Each row is a point on a landscape with many peaks, with its height.
From any point a climber steps to the highest of the 2 points nearest to it. It stops when none of these is higher. Distance is the straight distance between rows; heights are no part of it.
z698: 136	148	165	134	181	133	150	153	150	128	156	161	155	125	137	173	130	164	118	115	112	131	112	121	95	191	105	127	106	110	162	150	152	155	123	130	127	97  height 0.89
z920: 117	106	141	122	103	140	127	94	125	157	121	104	110	145	183	107	101	106	170	119	138	139	135	103	121	104	103	125	152	119	126	107	122	141	101	62	84	126  height 7.60
z247: 130	147	119	144	150	93	101	143	100	129	119	113	124	99	136	126	115	130	98	137	111	122	117	143	119	129	127	174	135	138	121	126	125	155	129	130	140	131  height 1.74
z464: 113	117	154	115	124	154	142	123	105	159	141	122	125	152	156	135	104	106	137	117	130	137	117	122	112	134	70	137	129	114	125	117	122	148	101	88	123	136  height 2.16
z178: 140	134	153	91	154	132	142	149	131	133	156	150	143	147	98	148	136	144	88	150	119	117	109	151	127	160	82	123	77	118	137	131	126	158	138	127	184	145  height 4.02
z122: 153	119	143	121	145	144	131	135	170	119	124	153	138	147	118	123	146	131	148	140	156	130	146	102	113	124	172	88	126	127	145	167	130	106	143	141	95	109  height 0.91
z367: 110	115	78	172	109	92	117	108	100	129	86	98	85	87	153	108	134	107	141	110	135	140	130	95	145	99	177	144	173	139	127	117	134	125	133	110	79	120  height 2.27
z479: 145	107	151	105	131	162	135	114	180	124	128	142	135	163	143	107	130	116	164	132	158	123	152	105	114	129	144	78	133	120	125	150	133	106	116	109	65	120  height 4.48
z680: 104	142	77	178	109	104	108	123	88	92	94	111	103	82	126	113	126	128	106	124	110	119	131	128	139	127	160	156	173	152	93	133	131	99	130	168	127	138  height 4.07
z775: 126	133	115	159	137	127	116	150	131	91	99	149	127	106	97	121	135	147	115	129	121	133	139	128	126	142	163	106	135	153	136	172	121	111	145	172	124	108  height 2.64
z128: 116	109	140	140	113	126	130	105	122	163	115	105	118	139	192	113	102	100	158	106	135	143	133	102	115	111	111	145	154	118	148	98	132	147	99	65	84	120  height 6.44
z196: 98	125	132	111	100	159	134	102	94	145	140	108	122	139	155	133	111	99	144	116	135	134	121	126	136	108	94	136	136	117	95	115	118	125	105	115	133	143  height 2.21
z274: 168	147	97	109	140	61	96	130	114	126	135	111	119	106	100	120	131	157	87	161	102	113	119	170	132	111	124	175	122	135	119	99	118	150	153	123	202	143  height 1.25
z225: 157	116	126	94	132	143	127	134	175	112	137	149	135	160	89	103	168	117	127	158	158	124	138	126	139	110	171	83	107	123	131	153	129	93	150	141	149	133  height 5.38
z556: 117	126	146	127	136	159	144	144	140	129	144	156	146	138	123	146	123	120	122	124	129	134	130	121	114	158	118	111	102	127	133	159	128	125	117	141	114	122  height 1.87
z408: 138	142	171	104	173	137	149	157	133	138	158	151	150	138	116	163	130	151	100	139	116	118	109	134	109	175	78	131	86	108	146	135	133	170	127	127	157	132  height 3.60
z985: 104	133	99	170	123	113	108	127	101	120	106	115	117	95	144	120	123	116	117	119	113	134	123	125	136	126	146	149	148	143	121	130	129	125	121	139	118	127  height 3.48
z703: 117	117	120	93	94	147	121	97	128	127	129	113	105	145	142	118	128	110	165	136	146	131	140	121	153	86	138	111	135	123	102	122	121	120	127	109	121	130  height 3.39
z707: 153	142	166	99	165	112	140	145	118	162	151	127	137	136	128	154	130	148	112	141	120	123	106	134	108	144	67	147	104	102	153	106	127	184	130	90	164	129  height 2.97
z468: 97	127	136	92	100	173	157	107	93	142	156	118	140	154	120	141	117	114	125	124	136	123	112	147	143	124	66	128	117	118	85	109	121	118	116	137	174	164  height 4.94
z51: 171	112	158	78	136	137	131	108	179	139	133	137	116	156	138	120	135	143	168	152	152	120	149	111	126	116	141	89	122	105	144	119	140	143	141	72	100	124  height 5.41
z946: 132	140	125	150	156	108	109	144	114	126	110	127	120	96	136	135	128	141	117	137	110	131	124	129	119	130	141	147	129	134	137	138	133	153	131	128	128	117  height 1.55
z90: 126	115	144	97	103	155	127	92	127	146	129	106	109	156	165	110	108	113	174	129	140	130	135	110	130	100	100	113	148	117	114	114	122	140	107	66	100	134  height 6.54
z998: 78	101	126	173	90	158	140	119	120	143	120	120	137	139	171	128	115	86	153	96	117	148	131	110	138	136	123	123	141	136	133	113	126	115	90	113	83	129  height 4.14
z988: 149	111	167	81	134	172	148	120	161	137	145	145	126	179	137	118	114	128	158	138	147	115	128	124	110	142	82	87	123	102	121	120	133	136	123	77	95	146  height 3.00
z789: 130	111	131	67	98	167	138	102	145	127	151	134	123	178	112	112	135	114	147	144	149	120	133	140	151	109	112	94	115	111	98	118	128	97	132	109	146	154  height 4.06
z159: 173	117	83	92	138	85	104	121	152	112	120	144	95	101	90	116	153	163	116	164	124	135	135	146	150	100	164	120	98	131	143	115	123	141	165	111	186	118  height 5.86
z237: 159	139	149	121	171	122	129	142	160	127	135	152	134	125	123	153	147	164	141	136	133	129	132	115	108	145	154	111	115	114	161	155	146	150	152	123	122	98  height 1.22
z286: 113	151	95	144	107	119	117	122	95	82	110	113	116	99	92	117	131	152	101	153	107	103	138	149	155	112	151	150	146	153	75	126	133	95	144	204	182	150  height 2.05
z405: 141	124	141	113	139	109	124	124	118	156	121	109	114	118	155	132	121	124	146	134	133	135	122	111	120	101	123	144	130	114	147	116	127	167	125	83	116	117  height 1.80
z203: 114	121	107	131	115	127	116	115	125	118	107	120	97	110	132	119	131	121	155	140	140	137	136	109	146	100	165	114	142	137	124	143	122	125	139	130	109	113  height 3.01
z869: 147	124	156	138	158	129	142	116	172	144	134	148	134	137	164	143	125	152	170	114	129	137	138	94	107	158	161	102	132	115	170	136	155	135	137	108	75	79  height 0.71
z546: 106	153	134	133	129	138	122	146	118	100	145	136	150	121	90	135	117	136	92	143	108	115	119	154	137	149	117	132	101	151	102	156	124	123	125	184	177	141  height 2.39
z2: 115	142	85	147	110	102	109	112	86	105	105	91	97	80	128	117	129	129	112	132	126	116	131	132	145	99	153	166	160	135	91	120	128	117	138	160	132	146  height 4.60
z614: 127	143	109	110	107	78	109	104	96	161	127	81	98	112	142	120	125	109	139	109	151	127	120	139	129	70	113	180	150	115	110	90	114	149	134	108	124	147  height 3.90
z788: 118	131	157	149	150	130	142	143	113	159	135	132	142	127	167	151	113	124	116	104	116	140	114	120	99	160	89	154	122	113	157	113	141	165	98	100	113	115  height 3.91
z30: 146	133	174	106	166	145	157	135	156	141	153	158	137	149	143	159	124	149	146	129	135	128	126	111	99	164	111	113	112	98	154	138	146	148	131	100	111	106  height 2.19
z344: 164	118	155	130	159	138	146	112	195	131	137	149	146	151	155	129	135	146	169	115	145	133	139	93	101	155	166	85	140	114	159	147	152	110	135	119	64	85  height 0.59
z112: 145	105	158	86	123	185	144	115	167	127	148	138	130	183	135	103	115	112	163	132	157	113	130	127	118	140	85	74	128	108	101	128	135	115	115	83	84	151  height 3.29
z962: 128	153	102	125	118	62	97	114	90	157	120	85	100	96	141	120	113	117	125	109	141	126	119	143	125	87	117	191	151	120	113	101	118	152	137	111	110	142  height 3.43
z303: 132	157	128	139	143	61	97	138	92	158	120	110	122	103	151	125	103	124	106	107	121	126	116	148	103	125	106	194	138	123	136	105	124	170	130	104	111	132  height 0.40
z89: 116	94	144	169	108	157	149	115	170	131	114	135	148	159	165	121	124	117	173	99	128	137	150	95	128	148	155	87	144	139	158	126	135	102	107	119	38	107  height 2.95
z757: 76	110	111	164	84	164	138	118	125	118	122	130	134	132	139	124	121	95	141	102	129	146	136	116	147	131	142	107	138	142	122	137	117	83	104	157	90	120  height 4.30
z685: 145	123	141	112	144	123	127	128	136	143	124	129	113	122	141	138	128	137	151	145	131	137	131	110	122	115	135	125	120	117	151	129	131	160	133	96	118	112  height 1.62
z214: 133	151	122	128	141	96	102	140	102	118	133	108	134	108	120	130	121	137	95	146	105	114	118	156	133	128	119	169	125	138	109	125	123	151	137	144	173	145  height 1.93
z323: 158	117	126	80	105	101	121	101	132	160	131	91	96	135	142	114	128	122	163	147	147	132	127	123	136	69	112	133	137	110	134	86	111	150	132	60	139	133  height 5.01
z190: 104	137	97	131	105	120	114	108	88	123	114	91	102	94	134	121	132	123	124	129	134	120	127	135	150	88	141	157	146	128	87	112	125	120	130	157	141	145  height 5.02
z285: 167	111	134	70	115	110	125	101	148	159	129	111	101	148	136	111	127	134	164	153	142	128	136	119	135	85	114	114	125	112	146	88	114	154	133	48	138	127  height 5.46
z245: 162	103	125	71	118	152	129	113	184	122	142	147	128	171	103	94	160	113	136	160	161	122	142	129	143	109	153	73	108	111	116	137	133	86	137	110	142	137  height 4.90
z380: 100	94	120	182	101	144	141	116	147	126	99	127	133	144	154	114	133	112	169	104	126	147	148	85	142	133	176	89	152	151	155	128	124	100	120	125	48	105  height 3.42
z403: 116	146	133	183	155	122	118	160	125	110	117	148	151	107	126	145	115	153	90	125	87	124	129	135	108	177	126	144	125	153	141	149	134	136	115	162	135	112  height 3.66
z509: 123	143	128	150	132	143	128	157	137	63	119	145	150	123	64	103	130	133	90	120	137	120	131	149	134	139	158	106	129	161	119	191	114	74	143	214	155	126  height 3.54
z376: 138	157	102	134	128	91	108	128	96	105	136	111	127	110	105	123	116	154	80	160	94	101	124	165	144	119	128	179	128	146	88	113	135	120	151	172	208	157  height 1.63
z491: 107	116	135	112	96	187	145	118	148	104	147	139	152	163	107	110	127	88	139	117	164	128	134	125	136	121	139	88	127	127	93	162	115	53	108	172	107	138  height 2.96
z892: 88	129	120	161	100	112	123	117	91	160	122	101	125	119	180	123	110	84	126	77	129	144	117	133	126	122	107	173	149	127	124	95	128	135	102	105	94	142  height 3.09
z692: 116	126	122	161	138	140	128	147	136	112	111	152	135	115	121	133	133	139	125	120	120	139	137	113	119	146	156	109	125	144	146	163	130	116	133	156	103	102  height 2.36
z579: 157	132	82	131	136	77	100	128	118	96	100	103	87	86	97	120	143	153	124	161	116	123	127	141	146	97	172	145	148	139	121	119	121	142	160	126	155	135  height 6.06
z199: 136	151	144	117	148	103	114	141	94	150	141	111	140	120	133	138	119	123	96	129	118	124	104	153	116	131	85	174	117	124	122	115	119	170	118	117	162	144  height 4.31
z860: 121	116	157	113	133	160	148	127	126	149	142	141	130	152	150	143	106	116	141	124	129	133	127	119	111	149	89	118	119	113	132	131	129	142	108	100	110	129  height 2.41
z313: 135	133	137	136	153	122	124	139	128	138	120	135	119	110	139	144	129	142	134	136	121	133	126	118	117	132	139	132	123	122	152	136	134	161	127	115	119	108  height 1.47
z963: 124	154	162	134	156	105	120	149	93	159	144	121	153	121	143	142	105	125	83	117	114	123	103	147	100	156	68	180	114	124	128	119	125	171	106	118	149	139  height 3.92
z185: 115	137	159	138	158	155	155	162	145	121	154	168	168	132	119	165	122	135	99	113	116	125	117	125	98	192	93	119	91	125	142	159	138	132	110	160	124	120  height 1.38
z413: 122	123	128	98	107	159	125	116	148	114	134	135	129	155	111	113	142	107	148	141	155	127	142	124	147	108	157	89	120	127	108	154	120	93	137	140	121	134  height 3.67
z235: 108	113	131	136	108	178	141	133	148	108	140	151	158	148	112	117	123	94	125	107	153	137	136	119	124	135	143	95	125	139	119	169	115	68	108	177	99	123  height 2.62
z830: 119	154	101	131	113	110	111	121	92	105	129	104	123	105	106	122	126	146	92	146	107	104	129	157	153	110	131	167	135	145	83	110	131	115	140	185	190	161  height 1.82
z101: 134	123	153	173	156	122	149	130	161	144	135	138	145	133	172	151	129	152	167	96	106	145	125	94	111	174	155	116	138	114	187	120	161	146	126	109	83	79  height 0.99
z504: 128	160	138	182	171	104	112	168	116	100	114	150	149	107	123	147	102	156	81	143	72	113	132	141	101	176	126	170	133	159	131	153	132	129	126	158	163	126  height 3.06
z118: 143	106	163	125	142	181	169	136	179	124	154	162	167	172	145	128	121	108	141	113	147	125	132	107	90	173	104	89	124	118	128	144	139	91	97	129	67	120  height 1.97
z231: 128	129	118	83	102	126	132	102	101	154	145	103	121	141	123	127	137	121	127	136	135	125	117	150	144	93	88	140	124	114	104	91	119	137	131	117	184	152  height 6.33
z103: 113	136	105	111	102	126	123	109	94	132	132	95	117	113	127	126	139	126	118	133	133	120	123	148	154	92	119	152	129	122	92	103	124	130	128	157	166	151  height 5.55
z202: 148	112	144	79	110	139	125	94	149	146	131	109	105	159	151	107	118	125	177	147	144	125	136	118	134	93	105	100	136	110	126	105	121	146	124	54	110	132  height 5.76
z643: 113	138	136	174	150	138	130	163	137	106	129	159	159	114	117	147	117	143	97	114	100	127	126	135	109	178	124	125	113	148	147	161	129	123	114	172	125	114  height 4.20
z32: 130	113	128	73	91	161	131	94	134	129	142	118	112	167	131	112	131	115	162	138	149	123	137	131	153	98	119	96	128	113	98	113	119	110	131	96	132	146  height 3.73
z264: 140	156	123	169	167	95	105	160	114	95	106	142	131	95	114	136	113	160	92	156	80	114	134	140	110	156	141	163	141	154	127	152	130	138	139	150	158	122  height 2.65
z200: 84	111	124	164	98	144	132	116	105	152	124	109	128	135	183	125	110	82	146	90	123	149	126	117	133	124	112	150	146	131	128	100	131	124	90	99	93	135  height 3.64
z932: 93	143	125	124	106	157	127	121	97	117	141	118	139	119	117	137	122	122	109	126	124	123	120	148	146	128	111	132	112	134	87	133	124	117	114	176	163	147  height 7.05
z561: 108	141	106	157	123	129	115	142	116	88	109	136	124	102	101	120	127	138	112	133	115	128	134	136	137	135	154	118	138	156	112	163	120	105	138	179	136	121  height 2.89
z314: 90	103	110	175	92	150	139	122	135	120	106	130	133	134	145	119	131	107	153	105	131	150	142	99	145	133	164	92	148	150	144	140	116	91	117	143	69	111  height 3.81
z783: 157	146	103	150	156	61	97	138	104	117	94	111	96	82	126	123	122	146	115	142	116	120	124	133	118	112	159	178	159	137	133	121	130	157	148	110	121	128  height 2.61
z942: 151	127	139	119	151	129	126	135	160	125	122	147	125	127	121	140	145	149	148	141	139	130	142	107	119	128	165	101	120	125	155	153	137	136	150	128	109	102  height 1.06
z270: 125	114	136	113	116	167	131	119	161	121	130	140	137	161	128	109	132	101	150	132	155	130	147	109	128	120	153	85	130	128	120	162	121	90	119	130	83	124  height 4.05
z746: 105	143	138	136	127	155	130	150	130	100	144	150	154	128	83	133	120	125	94	124	124	123	122	145	131	156	124	115	101	148	110	171	119	104	125	192	153	136  height 2.70
z897: 101	124	131	146	123	153	135	141	130	121	130	148	145	127	124	136	123	117	117	116	126	136	128	121	126	148	133	110	114	141	131	160	123	115	115	159	111	120  height 2.09
z96: 155	126	96	118	138	96	103	134	137	102	108	129	100	100	92	121	153	158	129	161	123	127	134	139	148	102	168	123	122	135	134	130	124	144	163	126	161	124  height 6.64
z42: 111	114	122	167	122	125	130	121	121	150	106	119	117	119	177	121	121	111	150	111	122	148	133	98	128	122	147	132	145	132	151	115	136	140	113	96	83	111  height 2.49
z228: 97	126	150	99	119	176	156	117	94	147	159	122	140	160	129	144	103	103	124	118	133	129	103	143	125	137	54	129	119	116	94	114	117	129	109	120	156	160  height 4.43
z964: 180	111	116	64	143	116	127	124	170	136	145	168	115	143	94	119	156	146	112	162	147	127	132	138	135	120	144	96	82	114	147	127	134	126	157	98	174	122  height 5.53
z617: 91	100	143	173	105	171	159	142	150	131	136	145	162	154	147	144	119	99	145	93	117	139	134	112	124	165	120	106	127	140	150	132	127	102	94	137	68	121  height 1.12
z576: 69	118	126	162	96	171	140	129	111	124	141	131	154	123	135	142	107	92	118	92	118	137	122	132	138	155	107	123	120	141	111	132	122	97	88	167	122	134  height 5.43
z851: 135	129	115	96	106	94	116	96	109	161	129	83	96	123	144	116	128	106	157	128	150	131	123	125	136	63	112	157	146	110	114	90	112	143	131	90	135	137  height 4.42
z87: 107	124	89	95	77	150	132	95	109	118	120	113	105	123	104	115	154	132	131	139	143	120	148	137	171	73	148	122	123	123	86	104	128	96	142	175	165	150  height 3.10
z794: 120	133	167	138	166	148	164	154	142	137	158	165	157	128	138	168	122	141	110	111	111	131	114	120	98	194	90	128	100	115	152	145	145	151	110	135	122	113  height 1.13
z147: 148	129	149	91	151	135	134	142	148	131	145	152	131	145	108	142	145	140	123	151	131	124	127	132	129	140	120	110	93	113	145	140	133	150	144	115	150	131  height 6.72
z399: 131	112	168	101	136	174	157	125	147	148	147	145	130	170	154	134	100	123	154	126	136	124	127	113	103	154	72	104	124	108	125	122	135	139	109	81	89	134  height 2.68
z512: 106	144	127	115	114	133	125	118	86	135	144	99	136	121	128	135	122	121	105	129	125	120	114	156	143	119	93	156	120	128	89	111	123	135	117	153	171	154  height 6.19
z170: 112	117	86	144	110	109	115	105	106	119	100	100	84	91	148	115	134	114	155	130	141	139	133	101	149	86	167	133	161	135	115	125	123	123	136	120	99	118  height 2.67
z840: 130	116	145	181	146	141	156	150	172	125	132	153	166	141	144	152	142	146	146	86	119	145	130	105	108	178	156	104	135	131	181	142	144	112	131	149	73	86  height 1.61
z472: 69	113	117	176	90	161	139	125	115	128	130	127	144	127	152	133	116	91	133	96	116	145	127	121	144	145	123	121	135	143	126	126	121	98	92	152	100	132  height 4.79
z492: 127	135	127	90	107	117	130	105	94	173	145	93	115	142	138	128	127	110	138	121	145	127	114	140	131	88	77	155	139	109	105	88	113	141	123	98	163	154  height 5.67
z510: 129	126	149	190	159	125	152	143	164	130	132	145	157	131	155	160	136	158	158	87	104	144	119	105	110	185	158	114	141	126	190	133	157	133	135	134	82	78  height 1.29
z359: 96	98	151	154	109	179	163	135	144	138	146	149	154	159	154	145	108	97	145	96	116	134	132	117	113	174	96	110	122	129	141	122	133	111	88	115	79	129  height 1.37
z914: 149	130	171	89	164	144	155	142	145	147	153	149	131	154	130	158	129	147	135	142	134	124	118	122	108	155	87	120	105	96	151	123	135	164	133	93	131	127  height 2.45
z358: 120	148	122	133	135	122	111	141	112	105	131	122	133	111	107	131	126	139	99	150	105	121	121	151	137	133	125	142	113	140	109	142	125	141	133	161	174	135  height 2.13
z387: 127	122	117	218	145	107	131	155	127	111	81	131	142	106	136	135	146	158	130	101	92	137	131	108	121	168	175	124	164	152	169	135	146	126	134	141	88	99  height 0.95
z254: 118	106	141	174	130	158	154	150	163	119	128	155	167	145	134	136	134	126	133	92	130	143	139	108	111	164	152	101	127	141	167	150	129	97	118	161	72	101  height 1.96
z578: 106	135	121	204	128	127	126	164	124	74	102	153	157	115	96	129	108	143	86	109	89	125	140	142	121	177	144	123	147	178	139	162	116	84	121	194	132	114  height 6.04
z639: 139	123	134	73	126	134	140	123	122	145	152	134	127	156	108	134	136	127	113	148	130	128	115	148	140	127	86	120	94	112	127	109	118	148	137	104	185	143  height 5.56
z372: 135	119	81	94	94	102	117	90	114	137	122	87	86	107	122	117	151	131	141	142	143	126	133	134	165	58	143	145	135	117	102	83	119	125	148	122	159	141  height 3.95
z690: 120	120	146	159	139	121	135	132	117	167	120	121	135	124	180	138	113	115	138	100	119	144	122	108	104	140	108	153	131	117	165	101	146	159	103	87	95	113  height 4.55
z980: 150	136	81	124	124	69	98	114	106	116	110	87	86	83	112	116	138	143	121	146	125	120	122	140	149	81	160	168	152	126	114	102	122	137	157	121	148	144  height 5.24
z107: 97	156	108	148	99	143	122	128	100	82	118	123	128	102	88	118	123	143	102	138	116	109	137	147	153	118	143	129	137	156	77	142	127	82	130	218	171	145  height 2.29
z148: 98	135	106	151	118	134	116	129	108	105	115	125	120	102	121	126	127	124	120	129	119	136	128	132	141	126	145	126	134	144	111	147	120	113	127	165	131	122  height 3.12
z475: 127	144	161	139	159	111	130	149	100	166	139	127	145	123	161	146	109	124	100	106	118	131	108	132	93	157	73	171	118	114	148	113	133	172	99	101	133	129  height 3.53
z969: 86	113	138	121	98	179	146	112	103	139	147	126	133	152	155	136	99	94	142	108	130	136	120	126	128	138	82	123	129	124	101	125	121	112	89	116	118	143  height 1.94
z486: 137	145	144	127	142	80	111	134	101	172	127	111	124	112	151	132	111	117	122	110	133	132	113	134	101	116	93	178	131	115	144	105	127	177	120	90	119	128  height 0.58
z259: 116	123	126	94	90	178	136	108	147	109	142	134	134	163	106	106	143	98	149	133	162	123	141	129	151	100	149	85	125	120	88	147	122	65	124	158	125	143  height 3.34
z560: 124	109	108	214	130	108	134	145	126	119	75	122	127	105	138	127	151	143	149	99	105	139	132	91	132	150	184	114	170	155	169	129	144	129	136	130	73	100  height 1.23
z384: 154	148	99	121	134	79	99	129	116	104	132	118	120	109	95	118	129	160	82	166	95	111	125	169	143	120	134	169	123	144	108	108	127	135	155	145	212	145  height 1.42
z968: 183	145	114	129	176	78	103	156	149	97	105	146	113	96	88	138	147	190	113	170	99	116	136	146	126	131	163	136	123	136	154	131	136	157	165	121	177	115  height 1.86
z77: 78	132	129	134	102	168	133	125	107	116	145	131	145	125	119	142	112	108	113	113	125	130	122	137	141	143	106	125	110	138	97	144	122	104	103	174	141	139  height 6.24
z844: 125	114	81	89	83	127	126	85	114	128	123	103	92	122	120	115	154	131	143	144	144	123	146	132	171	61	149	131	128	118	98	89	123	111	145	137	164	143  height 3.55
z824: 104	144	132	144	117	158	131	149	134	82	137	146	157	124	77	118	120	122	93	113	132	123	126	145	133	145	139	108	113	154	110	178	116	82	123	213	148	129  height 3.05
z795: 154	115	143	137	153	142	140	131	176	125	124	153	147	144	138	129	140	140	149	121	151	136	145	94	106	143	175	89	134	126	157	160	138	101	138	142	74	91  height 0.77
z395: 122	118	120	103	110	136	123	109	138	126	121	124	105	133	133	119	133	116	161	147	143	133	141	112	149	94	156	105	131	126	121	137	123	124	137	111	110	121  height 3.27
z150: 154	139	91	166	149	71	101	140	104	96	79	115	94	74	111	121	128	148	115	151	107	116	134	127	120	125	175	163	172	145	124	137	133	138	150	124	126	124  height 3.04
z744: 154	124	118	118	139	130	120	146	166	97	118	148	130	136	76	104	168	135	119	149	155	129	137	131	138	115	181	90	116	136	139	170	127	97	164	161	151	123  height 4.87
z59: 93	137	104	111	81	168	135	107	108	107	121	124	126	121	96	117	146	126	128	130	146	116	144	139	166	89	147	116	120	133	77	127	128	86	134	202	156	153  height 2.78
z156: 94	138	113	137	100	110	119	104	81	161	128	94	118	114	171	124	110	92	126	85	140	134	120	137	127	100	99	177	146	120	106	97	121	132	111	120	112	146  height 2.71
z446: 170	144	142	117	180	107	123	149	161	120	132	150	128	115	107	157	152	183	138	148	123	126	130	127	119	142	156	119	111	112	165	145	146	161	162	118	144	101  height 1.39
z567: 102	126	110	186	131	118	120	143	111	128	104	128	129	104	149	128	127	118	120	110	106	140	126	120	128	145	148	138	143	146	145	131	133	135	116	136	103	119  height 3.11
z241: 152	138	108	136	144	70	99	130	108	138	101	100	97	88	136	121	125	133	130	133	132	130	121	125	125	93	150	172	148	126	138	113	128	164	145	98	114	126  height 2.26
z74: 124	133	157	117	151	159	148	156	149	122	154	163	155	141	104	152	132	128	110	131	133	125	122	128	109	168	109	112	94	121	135	163	131	128	124	155	130	131  height 1.67
z848: 96	147	110	128	96	154	126	122	111	91	124	127	130	114	89	120	136	134	114	131	132	119	133	145	160	113	146	116	123	144	86	142	127	92	132	209	165	144  height 2.51
z146: 100	114	122	182	122	129	131	138	119	142	112	123	129	119	162	133	126	110	136	104	110	146	129	111	130	139	143	135	139	138	151	120	135	138	109	120	92	116  height 2.80
z750: 146	149	165	117	170	116	130	152	118	143	145	135	144	123	130	156	125	153	98	136	112	123	107	138	106	157	83	153	102	112	149	126	130	180	123	113	160	128  height 3.23
z312: 137	113	115	68	98	157	133	101	152	122	148	142	124	168	101	104	152	111	137	146	155	125	139	140	157	104	140	88	110	111	101	125	130	85	140	122	158	147  height 4.44
z371: 126	132	123	145	128	146	125	150	139	74	113	144	144	124	73	103	144	129	109	122	151	132	135	135	136	123	172	98	134	154	124	187	112	78	149	200	136	120  height 3.96
z389: 103	131	129	187	133	143	130	164	135	93	122	157	167	118	102	136	113	139	90	105	102	127	130	138	119	178	132	120	122	164	146	164	122	98	114	192	122	116  height 4.95
z653: 148	103	159	135	141	170	165	127	191	122	145	155	169	170	155	124	130	118	149	102	147	129	138	100	95	169	132	84	133	119	145	145	143	89	105	130	54	106  height 2.25
z440: 107	104	136	160	112	170	151	145	155	110	134	156	167	147	123	124	124	103	124	96	140	141	138	114	119	152	146	98	127	144	146	164	118	75	110	170	83	112  height 2.31
z948: 158	157	120	115	146	55	96	140	103	153	131	103	122	101	122	128	121	137	108	137	117	116	114	160	115	107	111	191	130	122	131	98	118	172	141	110	150	143  height 0.94
z647: 113	126	118	78	93	159	150	94	95	154	152	111	127	152	121	126	132	120	127	130	139	123	120	148	150	99	77	129	117	115	89	88	123	115	129	130	185	163  height 5.61
z532: 166	113	160	95	145	146	133	104	182	134	127	139	126	155	144	118	131	138	174	142	153	119	152	104	116	128	150	84	129	110	140	135	144	129	134	88	75	114  height 4.98
z559: 133	101	148	151	129	158	153	123	181	130	129	151	160	164	157	127	128	121	160	99	138	135	147	97	109	160	149	87	137	128	158	137	140	95	109	129	47	104  height 2.58
z521: 129	140	134	93	136	133	138	137	122	125	160	144	150	143	88	136	133	137	78	150	116	117	108	163	144	159	87	124	76	128	117	132	125	139	139	147	205	151  height 4.49
z682: 162	120	139	85	143	137	134	139	169	130	145	160	132	159	102	127	158	133	123	156	146	120	134	127	130	131	141	98	91	111	149	140	139	127	152	114	151	130  height 6.09
z257: 176	110	148	69	131	119	129	109	163	151	133	130	108	151	133	122	132	146	161	153	142	126	140	117	131	104	125	102	113	105	152	100	129	155	141	56	131	124  height 5.94
z796: 185	145	129	129	184	91	112	151	161	108	114	154	117	98	98	150	152	195	134	153	116	121	133	134	124	132	170	122	121	120	163	138	145	163	166	118	154	100  height 1.60
z652: 135	124	123	124	122	147	128	140	154	88	122	139	134	138	76	100	158	119	124	135	162	132	134	130	145	106	182	87	133	140	122	177	115	73	153	185	136	125  height 4.38
z337: 147	107	144	69	110	177	137	108	166	122	148	135	128	190	120	98	130	109	150	141	160	113	130	138	135	125	103	74	119	106	93	124	130	101	124	89	113	160  height 3.63
z336: 115	103	157	131	125	181	166	141	162	132	152	164	160	167	140	140	111	99	139	107	135	129	135	113	105	174	98	100	121	124	133	143	132	97	96	126	73	129  height 1.70
z187: 99	135	122	117	102	135	125	102	84	151	136	94	119	123	160	130	117	97	131	105	141	134	120	135	135	94	98	160	143	119	94	104	120	130	109	124	134	146  height 2.43
z423: 161	149	108	104	134	56	100	133	108	153	141	101	119	108	111	119	133	139	100	146	118	116	111	165	127	103	107	180	122	126	125	89	116	163	145	110	179	146  height 1.08
z918: 109	106	102	202	113	112	130	129	121	127	82	119	116	106	151	117	140	124	151	106	115	142	133	87	142	132	181	114	167	154	156	122	136	123	130	122	68	106  height 1.52
z976: 109	114	82	198	110	93	121	123	105	123	79	104	100	89	154	110	141	115	140	105	120	140	131	97	140	124	181	137	175	150	140	119	139	125	132	117	75	121  height 1.88
z343: 136	125	134	87	127	130	129	131	125	136	143	131	123	142	115	134	141	126	127	149	130	126	122	141	140	120	111	119	103	117	132	121	121	150	142	113	163	136  height 6.02
z943: 137	149	141	100	133	96	123	129	93	172	153	105	138	135	120	133	123	116	102	128	129	123	98	159	120	122	60	167	118	117	117	97	112	165	124	107	179	152  height 4.70
z893: 153	128	163	75	149	131	149	137	132	159	153	138	128	166	125	145	126	141	128	147	127	122	113	134	113	141	64	123	106	99	153	102	122	170	135	76	161	136  height 2.69
z828: 142	129	119	74	131	123	137	117	119	146	159	139	134	143	97	129	135	137	86	147	122	125	109	161	141	142	80	125	86	120	120	108	124	146	142	120	212	143  height 5.06
z522: 140	132	122	120	135	89	108	125	111	150	116	99	104	105	145	126	130	122	138	135	136	133	118	125	126	92	129	159	135	118	135	112	122	164	134	94	125	125  height 1.99
z814: 154	159	125	149	171	83	99	158	114	100	110	133	126	96	109	134	118	159	95	162	86	109	130	149	115	138	143	175	137	149	127	136	131	150	147	136	171	134  height 2.38
z584: 123	148	139	103	120	106	120	117	89	178	145	98	129	136	137	132	117	106	118	111	142	126	105	148	119	110	60	167	134	115	106	93	114	155	116	108	160	156  height 5.12
z332: 161	151	144	116	155	69	107	142	110	166	127	108	126	110	133	135	124	137	120	133	132	126	114	140	103	108	99	176	126	112	149	102	123	185	131	90	143	129  height 0.76
z217: 128	137	81	179	124	81	105	130	92	87	81	108	91	77	116	114	125	139	113	141	106	119	137	128	131	132	172	158	182	155	111	142	133	114	140	141	121	129  height 3.52
z951: 176	148	116	139	173	72	97	158	129	93	102	139	115	100	91	137	135	178	100	173	87	110	137	151	123	134	155	162	138	145	139	130	129	151	160	126	184	129  height 2.10
z213: 145	134	82	109	110	72	107	105	105	138	122	79	88	94	117	113	144	132	127	136	139	121	124	146	146	65	141	169	145	116	111	86	116	141	152	120	152	146  height 4.58
z317: 177	111	98	77	135	99	113	119	162	126	129	157	100	121	94	114	155	154	122	165	142	134	140	133	147	102	164	103	91	126	147	117	131	132	165	100	173	116  height 5.36
z667: 117	125	141	150	122	106	126	119	110	178	111	108	124	130	185	124	105	102	145	94	132	145	126	109	102	117	105	165	143	117	155	93	135	158	106	69	86	120  height 5.40

Two climbers start at each pair of points below. Name the first point that both come to, or write never.
z617, z969 => z472
z170, z946 => z225
z698, z475 => never
z840, z237 => never
z951, z948 => never
z247, z303 => never

Call two points neighbours if one is among the 2 nearest of the other. Go from one point of each pair to the other, from neighbour to neighbour, staying as high as possible. Name the lowest point that can't be avoided.
z231, z920 => z475
z96, z147 => z317
z578, z257 => z344
z96, z985 => z698
z257, z920 => z285
